A landscape with many peaks, sampled at points; each row gives a point and its height.
A climber steps from a point to the highest of its 2 nearest points, and stops where none of them is higher. Distance is the straight distance between rows; heights are no part of it.
Tasi (h 216): [-13  25  -7   9 -19  11 -12 -13  17  19   4  -3  30 -16  26  17  22 -20
   7  35  25   3 -13  19 -19 -52 -40 -14]
Fupam (h 467): [ 16  -8   9  10 -31 -21  37  26  -5   8 -30 -20 -14 -28 -19 -15 -25 -14
  10  13 -18  -7   7   6   6  60   2  31]
Sizar (h 450): [ -8  -8 -23   4  12 -11  -4 -17 -19  -8  14 -34 -17  19  22  13 -11  -4
  32 -32   2 -40   1  10  37  35   8 -17]
suz (h 284): [-12  -9 -26 -25 -25 -15 -25  -1   8 -34  36 -36   8 -34  19   7  20  -1
 -31  -6  26  20  16 -25   8   9   4  17]
labi (h 178): [  8  -1   5 -11 -16  -9 -12  13  14  -6  -8  -4  10 -26  -6 -10  18 -25
 -21   7   7  15  -1   3 -17 -19 -12 -15]
mugis (h 493): [-18  23  15   4  17  -6  16  26 -34 -31  19 -11   5 -41  17   9  -9  -5
  26 -19   7 -34  14   1 -15   0 -10 -22]
Foti (h 309): [-14 -25 -15 -23   7   3  13  28  14  -3  26   6  23 -23 -13  34  35   8
 -38 -28  21  -1  37 -35 -17 -16  -5  -5]
vuk (h 76): [  3 -23 -26   2   8  22  12 -10  15  14 -10  26  40 -27  14  15  32 -11
   6 -23  11 -43  17   4  -9 -38 -33 -30]
Bibav (h 393): [ -2  35  13  14   0 -35   8  21   1   5  -7 -31 -26  12 -17 -23  -5 -14
  -2  17   4  35  -3  24  10  -8  -2 -26]
sadof (h 546): [ 27  43 -19  14   5  -1  37   7  14   1  -3  18 -23  -9 -37 -14  -7   9
  54  20  -8 -21  -7  31 -25  10 -23 -30]
Zik (h 569): [ 23 -20  17 -24  10 -11  -2  24  29   2  18  11   1  -5 -35   0  -2  20
 -24  -2 -20   0   4 -35 -21   9   5  17]
labu (h 517): [-21   8  -5  28  -9  -9  22  -6 -23 -17 -17 -12   2 -13  15  -3  -5 -11
  11 -14   5 -17  -4  31  33  -4  -9   9]
vozus (h 719): [-13  -7  -8  34  -3  31  15 -15  -6  63 -26 -19 -25  36  23  31   1  -9
  13 -17  -3  16   0  14  38  37 -10 -18]
Dis (h 302): [ 28 -20  -5  -2  -8  16   1 -17 -18 -21  -6  43  -8  33   8 -22 -23  22
   8  17 -53  20   0   3   3  14  36  36]
tabon (h 432): [  8   3  15  12   9   3 -14 -30   8  23 -41  18  21 -15 -14   4  -2   0
  -5   3  16 -32 -47   6  10   0 -20  29]
Legi (h 488): [-23  -9  -9   9 -12 -14  31   0 -37 -30  -1  12   5 -23  25  14   2 -27
  19 -10 -21 -26  -2  33   0  -7 -33  19]
Fes (h 164): [-11  -2  -3  17  -8  46  50  13  -2  27 -19  -9  -5   3 -13 -28   0  29
   3 -16  15  19  55 -10  10  18  28 -23]
nidaz (h 313): [ 33  -3 -24  13  -9  18   5 -20   0  -5  21  37 -20  10 -24   5  16  38
  59 -19 -12  37  -4  21  -7  16   6 -22]
ser (h 83): [  6 -20 -24   1  -9  23  13 -15  34  27  19  25  25  -2  14  15  22   0
  13  -7 -14 -16  19   6 -13 -42 -52 -13]
nuz (h 382): [ 24 -24 -36   3  21 -22   1 -30   6  12  -4  25  -4  41  19  17  17  -9
   3  -2 -45 -19 -15  34  22 -14 -39   9]
badu (h 402): [  5 -16 -35  12  11  -7  25 -16   4  26  -6   8   4  27  25  15  -8   2
  20  -3 -30 -52   4  21  23   1 -41  14]
lon (h 442): [-43  10  37 -14  33  31 -35  -3   8 -28  13  -2  -2 -29  -9 -11  -4 -10
 -10 -17  19  -5  -8 -33 -18 -23   2 -16]
kiguz (h 286): [  1  -2  -3  10   2  28 -18 -15  27  -7  38   2  -5   9  -9  12 -10  16
  31 -17  -1  -4  -9  -2  12  -5 -15  14]
Lizif (h 475): [-10  19 -19   8   3   7   4  20  -2 -23  32  -5   5   9 -23  39 -13   4
  10  -3  23 -30  10  20 -10 -17 -19  39]
Lal (h 430): [  3 -36  -3   4   6 -18  38   7  13  16   3  19  -6  10   3  11  16 -10
 -15 -13 -54   1  16  11   8  -3 -38  13]
Tupot (h 495): [-21  13  -5 -23   8  24 -45   4   6 -11  14 -13  -9  28  -3 -20  -9 -32
 -21   9  24  35  24 -18 -10 -32  35 -16]
baz (h 583): [-14  27  38   4  22  -8  -5   0 -46  -8   2  19  -3 -12  17   8   0  13
  25  -8   8   3 -39  -5 -21   7   9 -28]
viruv (h 444): [  7   3  -6  11 -13 -48  35  27 -15 -14  -6 -32 -25  -7 -11 -11 -10 -13
   1  11 -20  19  12  26  23  34  -1  22]
lor (h 497): [-13   3  48  -6   1 -13 -15 -17 -11 -11 -41  23  -7 -27 -12 -15  -6 -39
 -15  21 -20  -1 -59   8 -22  10  -8  19]
ros (h 401): [-10 -14  17 -12   8  25 -36 -14  15  -8  19 -17  17   0   5 -13  -5  43
 -25 -15  27  10   0 -52  18   6  39  13]
Namut (h 425): [-10  -1 -33  10  -3   6   9 -10 -27  16   5  -7  -8  39  29  29 -19  -3
  33   0   2 -44   7  21  12  22  -5  11]
vako (h 67): [ 20 -27 -40   4 -13   8  11  -5  31  -3 -16  11  30 -23   0  -9  29  -9
 -17 -30   6 -25  28   3  20 -20 -11  -6]
sefus (h 213): [ 14  28  22   7  -2 -19  11  22   9  29 -23  -5  26   2 -17   3 -14  32
 -24  44  29 -18 -15 -11 -11 -15  11  23]
sabiz (h 135): [  1   6  -7   7   8  22 -10 -21 -10  -2  -9  22  -5  44  21 -33  -9  25
  21   2  -5   9  -2   1  14 -20  34 -18]
tela (h 525): [ -9   1  -5  -3   5  18 -25 -10   8 -35  27  11  -3  -4 -25  26 -14  28
  -5  14  13  -4 -15  -4 -16  -1  -5  75]
nen (h 473): [  9 -21  36 -10  20 -29 -16 -25  -8   5 -43  29  -6   3 -10  -4   6 -14
 -29  12 -40  -1 -62   3  -4  19   2  22]
vali (h 553): [-21  10  -9   8  12  38   6   9 -16 -11   9  -9 -26  35 -19 -28 -22 -10
   6 -32  17  32  59  -2  16 -11  46 -24]
nase (h 476): [ -8 -12  -3  -1   9 -40   1 -13 -34  -1  21 -27 -27  20  31  20 -11   4
  47 -11 -21 -11 -24   6  21  51  -1  -5]
nud (h 563): [ -2 -16  -4 -19  -7 -12  -9 -17 -11  32 -40  -8   8  -5  39  -6  -5 -42
   3   3  -6 -59 -22  -2  -2  31  -7 -22]
silit (h 627): [ 16 -17  17 -23 -16 -18 -14  -8 -10  -7  27  12  -4 -37 -13  34  21  -8
   4   4 -20  33 -26  -2 -41  35 -13  -2]
Vefa (h 597): [  3 -23  31 -21   3  -3  -2   7  15   9  27  23 -15 -12 -40  29   9  -1
 -12  -7 -31  28 -13 -20 -34  25 -13  17]
leni (h 644): [ 10  -3   0  19 -14  19 -12 -17  -1  55 -18   7 -37  31  -4  33   4 -22
  25 -12  -8  25 -28  20  16  50  -9  -7]
pite (h 317): [ 34   6  -4  10 -14  10  12 -17   2 -10  -9  42 -34  29 -14 -33 -28   9
  26  34 -57  38 -12  14   4  34  35  11]
Nodo (h 470): [-12  -4 -26 -27 -21  34 -31  10  19 -26  32  -6  -2  -9 -11 -11   5 -32
 -11  -6  21  29  43  -9 -23 -25   8  -4]
Talir (h 54): [  1 -27 -14 -15 -44   8  18   4  -5 -30  -2   9  12 -52  16 -17   3 -48
   2  -2 -27  -9  26  13 -20   0 -21   8]
Lil (h 528): [-10   5  -4  -8  -5  -9 -24 -13 -20  30   2  -6  -5  32  25  36  17 -14
   3   7  13   2 -27   5  -8  12  -2 -19]
zulim (h 244): [-20  22 -24  -2   6  11 -62 -40  11 -26  22  -5  -4 -18   8  32  25  -1
  -1  16  43  13 -29  19 -17 -26 -25   7]
sofo (h 560): [ -5 -17 -14 -16   5 -14 -30 -15 -20  10 -12   6 -16  15   5  38  31 -46
  -5 -15   2   2 -26  26 -15  19 -16 -16]
bofe (h 446): [-28  -6  -6  -8  -6  36 -16   4  11 -22  46 -22   6   0   3  -4  -9   4
 -15 -24  20  22  41 -29  11 -16  19   9]
Napi (h 526): [-10   7 -13  -4   5  10 -12   8  -7   2  21 -15 -15  37  -2 -18   6 -12
  -5 -17  17  53  44  -1  12 -26  34 -42]
vokup (h 502): [ 18  30   0  15  22  -8   9  15   3 -11 -25  16  15 -20 -33  -4  -5   5
  11   1  24 -47 -12  21 -14 -24  -9  -7]
bikin (h 259): [-11  19 -20 -10   6   7 -49 -11  11 -27  26 -26  17 -38   6  27  29   4
 -20   5  62   7  -1  -6 -15 -21  -5 -17]
Dofot (h 451): [ -2 -35 -10   9  30  17  -6 -13   6   4 -38  12   8   9  -5  -1  10  -5
 -24 -48   3 -38   0  -7  37   8  17   1]
mugo (h 339): [ 17   5   7  -9 -27 -15   4  -3  -5  13  21   3   0  11  23  -9 -18  25
  21  33 -23  12  -9 -18 -11  22  12   5]
bub (h 380): [ 24  -9  -9  31  -7   9  33  -4  21  15 -24   5 -10  -9 -27 -21  24  19
   9 -15 -14  38  11  29  22   4 -14  -5]
Bofo (h 141): [ -2  -6  -6  -1  15   3 -19   3  11 -22  -4  19 -24  43 -16  11  -4 -23
 -28  17 -31  23  -6  24   4 -20 -12  48]
Sim (h 132): [ -5   1  15  -4  11 -16  -5   6  -1 -22   9   7 -24  19 -15  -1 -12 -22
   5   2 -28   6 -14  15  -3  -4 -13  19]
zovis (h 572): [ 20  27  -9  22   0  -3  47  20  31  11  -5   8  -7  -6 -39 -15  -3  15
  25  18  -9 -12  19  27 -11 -22 -35 -10]
dafom (h 299): [ 22 -18 -26  -1   3  12 -10  -4   2 -17  25  21 -15  21 -17  12   4  13
  33 -26 -14   2   4  15   2   7   1   5]
Sive (h 124): [ 21  -4   7 -14  -5 -31   9   3 -13  -8  18  17 -12   5  -2   3  -1  -3
   9  20 -46  18  -5  15 -21   5  -7  -6]
lupi (h 424): [ -6  -8   0 -16 -15  31 -37   2  -1 -26  22 -14   7 -10 -11  -8  -2  16
 -19 -22  39  33  20 -32   0   9  45  17]
bupo (h 200): [ 26  15  -1  16  -7   8  19  16   4  13 -32  10  20   4 -21 -21 -13  48
  -6  19  25 -11  13  -5  -4  -8  32  14]
sak (h 269): [ 22 -32   1  -3 -31 -17  10  -5   8  -4  -1  -8  21 -10  33 -17   0  22
 -27  20 -35  24   7 -14  26  12   6  44]
Zugis (h 366): [-25  12  24  18   0 -22   8   1 -10  -8   7 -31 -10   1  10 -16   6  -5
  -7 -13   2  43  -4  11  33 -16  -2 -16]
zeruv (h 434): [-11  23  -1 -17  -4 -27 -21 -12 -29 -18  25 -22  -3  30  60 -23 -17  -3
  14  34 -11  22  -6  -3   8 -21  14 -13]
Vaza (h 516): [-16   0  27  -3  29  -4   4  13 -30  -8  -4  -3  20 -48  27   7   8   2
   8 -36  12 -40   0 -23 -14  10  -2 -38]
Togig (h 190): [  4   2  13  -9 -43  11 -11  -4  31  -4   4  -1  13 -54   4 -16  16 -39
   4  18  -5  21  -8   7 -28 -18 -41 -13]
Kedi (h 463): [ 12  15  -7 -17  11 -38 -15  -1 -29 -16  14  -5 -21  39  20 -25  -1   1
   3  15 -20  45   2  11   3 -14  24 -21]
negev (h 320): [-10 -16  39 -15 -23  -6  24  10 -14  16  13  -3   8  -8  31 -22 -21  32
   5  17 -26  13   7 -47 -10  26  18   9]
zosu (h 150): [  1  -3  11 -16  14 -24  -7   1 -16 -12 -21  29  -9  36  -8   3  11 -24
 -44  35 -36  36 -11  20 -21 -30   4  15]
Vug (h 498): [-11  14   8 -16   6  -1  -2   9 -30  28 -10  13  11  19  13  22  -4   7
   3  17  21 -25 -12 -18 -32   9  22 -19]
lavu (h 651): [  7   8  -9  29  -4  11  25  10  38  -6 -25  -7  18  -8 -15 -38  -7   8
 -17   0  10 -22  28   8  33 -39   0   6]
pevof (h 329): [ 19   0  -1  20  -7   7  29 -24  -4  25   6  19 -24   9 -12  -7  30  44
  46  -8 -18  59 -16  12   4  29   3 -31]
sar (h 508): [-21  -5   9  -7  22  16   0   4 -18   9 -15 -17  21  -3  18  -2 -17  -4
  -4 -13  32 -65  24 -34   1   6  37 -45]
fafe (h 356): [  5 -32 -12   2  -4  12  14   4  16  32  13  -2  11  -8  -3  29   0  14
   8 -35  -3 -33  16 -20  14  31 -18  15]
dar (h 421): [-13  16   1  12  -5 -31  40  31  -7  -6  -2 -26 -36  22  -6 -22 -10 -26
  -8  17 -30  43  29  29  22  -4 -14   5]
Luze (h 596): [ -7   4  17   2  23   1 -27   4   7 -31 -24  -6  -6  -1 -28 -22 -14 -19
 -14 -16  12 -19 -20   5  16  -4  18  13]
posag (h 588): [-31  14   1   7  16  30  24  17 -28 -19  12  -9 -24  19 -20 -17 -39  -1
  27 -25   5 -17  40   0   7   7  25  -9]
Fuva (h 408): [-12  28   4  -2 -13 -11   1   3 -15 -28  34 -16   9  -1  43 -26 -15   7
  20  30  -7  25  13   7  -4 -44  -5 -12]
retem (h 452): [ 21  26  -9  -7  13  -8   2  20  -6  12  -4   3 -10  31 -27 -20  -6  33
   6   6  22  16  18 -12 -12   0  43 -35]
puza (h 453): [ -5  15  18  10  22  23 -35 -37  25  18 -22   3  26 -26 -19  11  -2   6
  -2 -10  46 -41 -46  -9   6 -11 -12   1]
rulu (h 600): [  6  -1   9   2 -19 -11  -7  -5 -15  22 -14   8 -33  12 -10  22   0 -38
  18   3 -16  14 -34  27  -9  44  -8  -2]
Num (h 541): [ 21 -14   8 -10  -9 -12  21  38  19 -21  17  -3   5 -37 -37 -17  -8   9
  -4 -11 -10  -2  26 -14 -12   6   0  14]
Mevip (h 159): [  1   9  22 -22   4 -33 -23   8 -25  -6 -10   9  -9  10 -11  10  13 -20
 -34  26  -1  39 -30   6 -29   1  14   1]
las (h 619): [  5   5 -28  -9   1   7   3  21  -6 -14  17 -13 -18  21  -7 -19 -30  -3
  26 -12   0 -24  41  -3   0  12  22 -17]
nuno (h 202): [-19  18  21  16 -28  13   5   2  10  12  11  -4  14 -39  14   4  18 -29
  17   2  13  29  -8  19 -21 -37 -43 -32]
Folo (h 529): [ 11 -14   8 -30  -4 -29 -31 -27 -11  -1 -25  -1  -8  -6  33 -17  -6 -38
   5  15 -32 -31 -47  -3  -6  39   2 -11]
Tunep (h 60): [ -2 -20 -37  -2 -44  14  20   4  24  -6  -6   2  24 -37  15  -7  18 -45
  -9 -15  -5 -23  32   8   4 -16 -29   0]
fiz (h 254): [ 34 -29   8  -4 -40 -15  12  -9  30  29  -7  -9  18 -31   9  -9  -3   5
 -16  25 -33  13  -7 -14   9  28 -17  30]
zep (h 125): [  3  19   0 -10  10  20 -27 -16   5  -3   0  35   8  20  18 -16   6   4
   8  18   5   7 -20 -11 -20 -39  18 -34]
bif (h 485): [-21 -15   3  -6  25  24  -6   0 -15   0  17 -14   4   9  -4  24 -10   9
  -2 -47  32 -42  18 -28  11  19  29 -17]
Mizek (h 573): [-11   4  13  40  36  -3  22 -14 -11 -10 -23  -4   0 -18 -28  -4   9  26
   9 -50  21 -21 -12  19  34  -3   6 -17]
dit (h 474): [  5  32   3 -17  10   1 -15  29 -13   0   5   2   0  10 -14  -4 -16  -3
   2  13  32  -6  10 -20 -30  -8  33 -32]
Sevem (h 704): [ -2  17  -1  14   6   1  -5   7  41 -18  14 -41  17   0 -10 -28 -24   7
 -24   0  27 -20  27 -16  40 -29  16  -4]
muv (h 99): [-18 -26 -12 -20  -7  11  -5  -9   7  13  16  -1   5  29  48   1  -5  -7
  -9  15 -29 -14  12 -18  -2  -5 -12   9]
senu (h 466): [ -9 -25  -3 -14 -13 -38  38   8 -46 -20 -10  16   7 -11  29  10  10 -25
 -20  11 -45  -7  11  18 -16   2 -13  21]
gura (h 655): [-11   3 -15  -2  23  -7   5  19  20 -19  27 -36 -12  23  -7  -8 -18  -8
  -7 -27   6 -31  37 -10  34  -6   9 -18]
Suner (h 285): [ 26 -10   1  18   0  30   8 -10   2  22 -36  41 -14  44   6  -5 -18  22
  -4  16 -38   9 -12   1  10  11  14  30]
somas (h 273): [ -2   2  16  19  -2  50 -15 -10  30  12   9  10  -3   9 -16  11 -32  18
  15  -1  -1 -13 -22 -19  14  15  -6  56]
temef (h 338): [ 11 -24 -31  -2 -10  11  11   7   5  43  17   4  24  16   6  50  18  29
  -6 -16  20 -16  26 -12  -8   9 -12  11]
raraf (h 187): [ 15  19   4  17 -17  11  41  11 -11  15 -44  25   5  -5 -23 -33  -1  22
   7  27   5  10   9  16 -21  -7  15  -7]
seg (h 556): [-18 -10  20   3  -1  11 -15   3  -2 -13 -25   2   5 -33 -28  10  13 -22
 -34 -21  28   4 -17   1  -4   7   5  27]
kop (h 496): [ -5   9  -9  -7  16  -2  -4   8   0  -3   4  10 -23  48   0 -39   0 -15
  -3   3 -20  46  30   2   5 -42  19 -31]
zis (h 331): [ 10  20   4  19 -20   2   7 -12   7  -6  10  23 -43  33  -6 -14 -33 -17
  40  41 -55  37 -23  29   5  20  -2  13]
runam (h 107): [-15 -19 -11 -13  -4  43 -28 -28  22  29 -11   8   8  34  48   0  -9   8
 -26  31  -8 -11   0 -34   5  -6   3  29]
Lopu (h 287): [  2 -24 -11 -16  17  20  -6  19  20  19  -8  27   7  32 -22  26   9  13
 -51  14   2  -2  23 -26 -19  -9   8  42]
muz (h 145): [-17  10  -5  13  23  12  10  -8 -12   5 -12  -8  -6  30  10 -17  -4  12
  12 -12  14 -13  19   4  18 -14  24 -45]
Bote (h 447): [-23 -34   2 -15   1 -24  19   0  -8  -6  12  12  -5   3  25  19  29 -30
 -29  -7 -46  15   6   3  -5 -11 -35  12]
zenil (h 260): [  3  12  -2  17 -14  52 -27 -19  24  26 -16   5  -1   5  -5  33 -27  -2
  -8  23  16  -3 -24  -5   8  14 -21  69]
muta (h 478): [ -7  28  18  20  23  -2  -7  -7   7   9 -21 -12  19 -14 -11   4  -2  -8
   5   0  38 -36 -23  11   9 -25  -6 -28]
laves (h 527): [-19  -2  12 -12   1  -8 -27  -8 -20 -37 -32   4   1 -40  -8  -2  12 -35
 -28   4  16  -6 -35  15 -22  -3  -2  20]
Mis (h 116): [-10  -5   5 -16   5  26 -30 -14  13  11 -19  13  17  24  18 -15   1   6
 -25  25  14  -6  -4 -30  -7 -23  28   3]
tigi (h 90): [  0 -22 -12 -16 -11  25  -5 -17  31  17  10  23  23   0  13  10  11   6
 -10  16 -12  -9   9 -17 -22 -25 -27  16]
dasi (h 376): [ -8 -21   3  -1  -5   9   0  -4  14   8  15 -17  25 -21   4  14   7  28
 -20 -28  21  -8   8 -32  18  12   6  19]
pagof (h 629): [ -7  29  37  12  31 -38 -15 -15 -20  -3  21 -10   0  -7  35  18  15  25
  23  -1   0  12 -53   7   7 -12 -19 -27]
ziz (h 611): [ 10  13   0  30  -6  17  26  13  49  19  -6   2  13   0 -24 -11 -16  18
  -2  11   2 -17  13   5  15 -34 -28  28]
zedun (h 523): [ 12  41  -3  15  21   8  13  11  10   9 -10  24 -13   6 -40   7 -24  -1
  38   2  14 -59 -22  15 -20  -6 -15 -19]
Kazo (h 175): [  1  14  -5  11 -23  25  41   9 -27  17 -21   1  -6  -6 -11 -22   2  31
  29   2  17  20  26   5 -15  26  28 -17]
tiv (h 592): [ 27   4  -8 -10 -41 -12 -15 -16 -16  -7  27   1  16 -31   6  29  10  13
  24  27   7  27 -25  10 -32  22  -4  12]
gul (h 472): [ -9  22   4  -1   4  -4  10  36 -14 -38  20  -5  -1 -22 -26  10 -20  -9
  12  -8  16 -24  15  10 -20 -10  -7  14]
kapit (h 681): [ -8  24  26  16  34 -29  -9  -4 -15  -2  19 -33  -7 -15   5  20  11  13
  14 -30  23   2 -24   2  19   5  -6 -50]
Kado (h 416): [-18  11  39 -13  40   6 -24  15  -7 -33  -2  15  -7 -19 -13 -39   7 -24
 -16 -21   3  32   0 -21 -18 -42  14 -36]
tokev (h 449): [ 24 -12   9  12  19 -10  -2 -10   6  16 -53  24   4  13 -12   2  -9  -5
 -32  13 -23 -23 -35  11  19   8 -10  52]
Zuno (h 226): [ 44   6   7  -6  -9 -29 -10  -2  20  31 -20  -1  21  -6 -17   7   4  25
 -21  29   9  -7 -32 -12  -7  15   2  17]
supo (h 297): [ -2 -15  -6 -26  -7 -17  -2  24  11 -37  38 -16  14 -61  -4  11  28   8
 -35 -17  13  19  22 -35 -19  -1 -11  10]
rageb (h 298): [ -8 -23 -16 -21  15  11   0  28  16  20   7  15  18  24 -13  29  30   8
 -42  -4  17   9  39 -30 -13 -29  15  -2]
Damab (h 346): [ -5  18   4   9  11 -29  10 -13  -8   0   9   5 -50  48   9  -9 -18 -14
  39  23 -53  11 -26  31  13  12 -17  -8]
mog (h 531): [ -7 -15  -8 -16   3   9 -11   3   5  28 -29 -16  11   5  15  -6  -8 -29
 -11  -9  18 -53  10 -21   2  23  19 -32]
raf (h 321): [  9 -34 -15 -23 -15  12   0  11   5  20  14  19  19 -20 -18  44  34  16
 -28 -17  19   8  19 -22 -35  16  -9  16]
livam (h 168): [  3 -12   4 -27  -8 -23 -22  20   0  -2   5 -15  -9  -4 -11   7  19 -27
 -37   0  10  32   4  -8 -14  13   6  -4]
gino (h 494): [ 10  -6   9   1 -42   7  22  27   9  37 -23 -20   2 -34 -17  -6 -16 -19
   7  -4  13 -16  16  -8  -8  49   4  -3]
zerat (h 504): [  7  -3   9 -19  -2 -49 -12  -7 -31 -19   4 -16 -21  -3  30  -7 -14 -25
  29  19 -34  -9 -30   5  -3  41   6  -9]
vuza (h 518): [ 18 -12  -4 -14 -32  -4  17  43  17   2  -1 -13   4 -41 -41   8  -3 -27
 -12 -14  12 -18  25  -6 -23  32  -7  11]
bul (h 274): [  8  -7  -1  13   3  41   0  14   1  23 -34  30  -3  42  -5  23 -12   3
 -26  18  -9  11   5  -4  -2  -4  11  45]
Bof (h 555): [  3   7 -11  -2 -17  -6 -24 -22 -13 -21  17  -7   8 -20   0  34  -8   6
  18  25  17 -13 -34  13 -13  19 -13  54]
Dipe (h 545): [ -3   4  18   5  24   2   3  -5 -26  18 -27  16   8 -14  15  -2  13   1
  20 -22  13 -27 -17  -4 -15   8   9 -61]
nez (h 624): [  0  15   6  29  14  -8  13  -2  -7  16   2 -28   8 -15 -24  25  17  31
   5 -32  49  -2  -3  10  23   7   9 -32]
dafin (h 436): [ 30  16  -9  -9  27 -31 -18   6  -9 -24 -11   6  -9  27 -10 -31   0  16
  -3   4   2  15  -3  10   5 -19  31 -23]
rel (h 301): [-21 -11  35 -21 -13 -10  11   6 -14  -9  25 -15  27 -33  44 -18  -1  32
 -14   8  -8  19   7 -45  -8  -9   5   6]
zalep (h 486): [ -3 -13   9  25   9   3  17  -1  -2  22 -52 -11  13  -8  -7  -4  10   5
 -33 -30  23 -13   2  -3  40  18  21  -4]
Ranuf (h 530): [-14   0  33  27  21  -5  39  -3 -17  16 -49  -3  19 -36  -8 -21   9  22
  -2 -29  18 -25 -12  -1  16  -2   6 -26]
Davap (h 283): [ -8 -16   6  -3 -24 -26  26   2  -6  -6  11 -14  26 -11  50 -21   5  22
 -22  20 -20  22  16 -19  16 -20  -1  16]
Dagur (h 230): [-17  15 -24   1   3  17 -45 -33  31  16   1  -8   5   2   2  33  22 -32
  -7  24  39  -8 -23  23  -8 -33 -37  -3]
Rano (h 352): [  8   3   7  28  -1  -9  29 -12  -5  14  -5 -12 -22  10  -1 -22  24  36
  16  -5 -13  67  -4  20  27  12   2 -14]
kino (h 358): [ -4  21  -5  -1 -36   0  -8   1 -14  -7  18 -16  -2  13  24  -2 -29  -3
  25  37   1   2  -5  10  -4   5   7  26]
Sote (h 405): [ -4 -11 -17  28  -9  -6  50   4  -1   4 -15   9   1   4   9  -8  23  12
  -7  -8 -22  23  26  25  26 -16 -18   6]
lafav (h 462): [-19  17  19 -10  22  18 -27   7  -2 -22  27 -15   1 -12 -18  13 -18  13
   5 -20  37 -21  -4 -27  -9   3  16  -2]
ked (h 240): [ 47 -16  -7 -20 -21 -39  -5 -20  13  29   3 -10  27 -28  15  17   8  14
  -7  26 -13 -14 -28  -9  -8  32 -19   7]
kul (h 363): [  9  -3 -14   4  17 -38   9 -13  -9   7 -14   3 -21  37  19  -6   7 -12
  14  12 -35  -8 -16  34  13  -5 -21 -19]
zon (h 381): [ 18  39 -12 -11 -19  -7 -25   8  -8 -36  28  -6  -7  -1   7 -23 -20 -12
  33  27   4  17   1  14 -19 -15  13 -13]
Puvo (h 155): [ -9   6 -17  14  15  32  32  -6  11  21  -2 -19 -14  30  -4 -30   7  25
  16 -16   6  14  47  -1  23   1  17 -50]
Sagu (h 499): [-13   3 -10   8  15   3  -4   4  16 -43  36  -6   5   3 -12  14 -17  23
 -12  -9   6 -18   8  -5  22 -16  -9  67]
Lepan (h 272): [  4  10 -25 -21   1 -13 -30  13   8 -25  50 -39  11 -20   0  32  13  10
 -10 -12  42  -1  15 -17  -5   4   0  -6]
Dudi (h 390): [-17   5  24   2  28 -23   7  16   2 -28   2  -5  -2  -4  -3 -35   8  -7
 -24 -15 -13  31   9  -5  15 -48   1 -17]
Tofeb (h 554): [ -6  -8  11   9   1  -7  -5  -9  -5 -25  -7 -21  -3  -5  12 -28 -20   2
  10 -15  -9 -11  -8  -3  37  13  16  15]

Two climbers start at each pair of points below. Name the first point that both come to, or write none.
nidaz, Kazo => none
Zuno, livam => none
suz, Zugis => none

For each start below, name every point that the climber comes to, in order.
vako => vuk ser tigi muv runam Mis zep sabiz muz Puvo Fes Kazo raraf bupo sefus Zuno ked fiz sak Davap rel negev mugo kino zon Fuva zeruv Kedi
bofe => Nodo Tupot Napi vali posag las gura Sevem
somas => kiguz dafom nidaz pevof Rano bub Sote Lal Bote senu Legi labu Tofeb Luze
Suner => Dis pite zis Damab kul nuz badu Namut Sizar nase zerat Folo nud
Bofo => zosu Mevip livam labi Togig nuno Tasi Dagur zulim bikin Lepan suz supo Foti raf temef fafe dasi ros lupi bofe Nodo Tupot Napi vali posag las gura Sevem
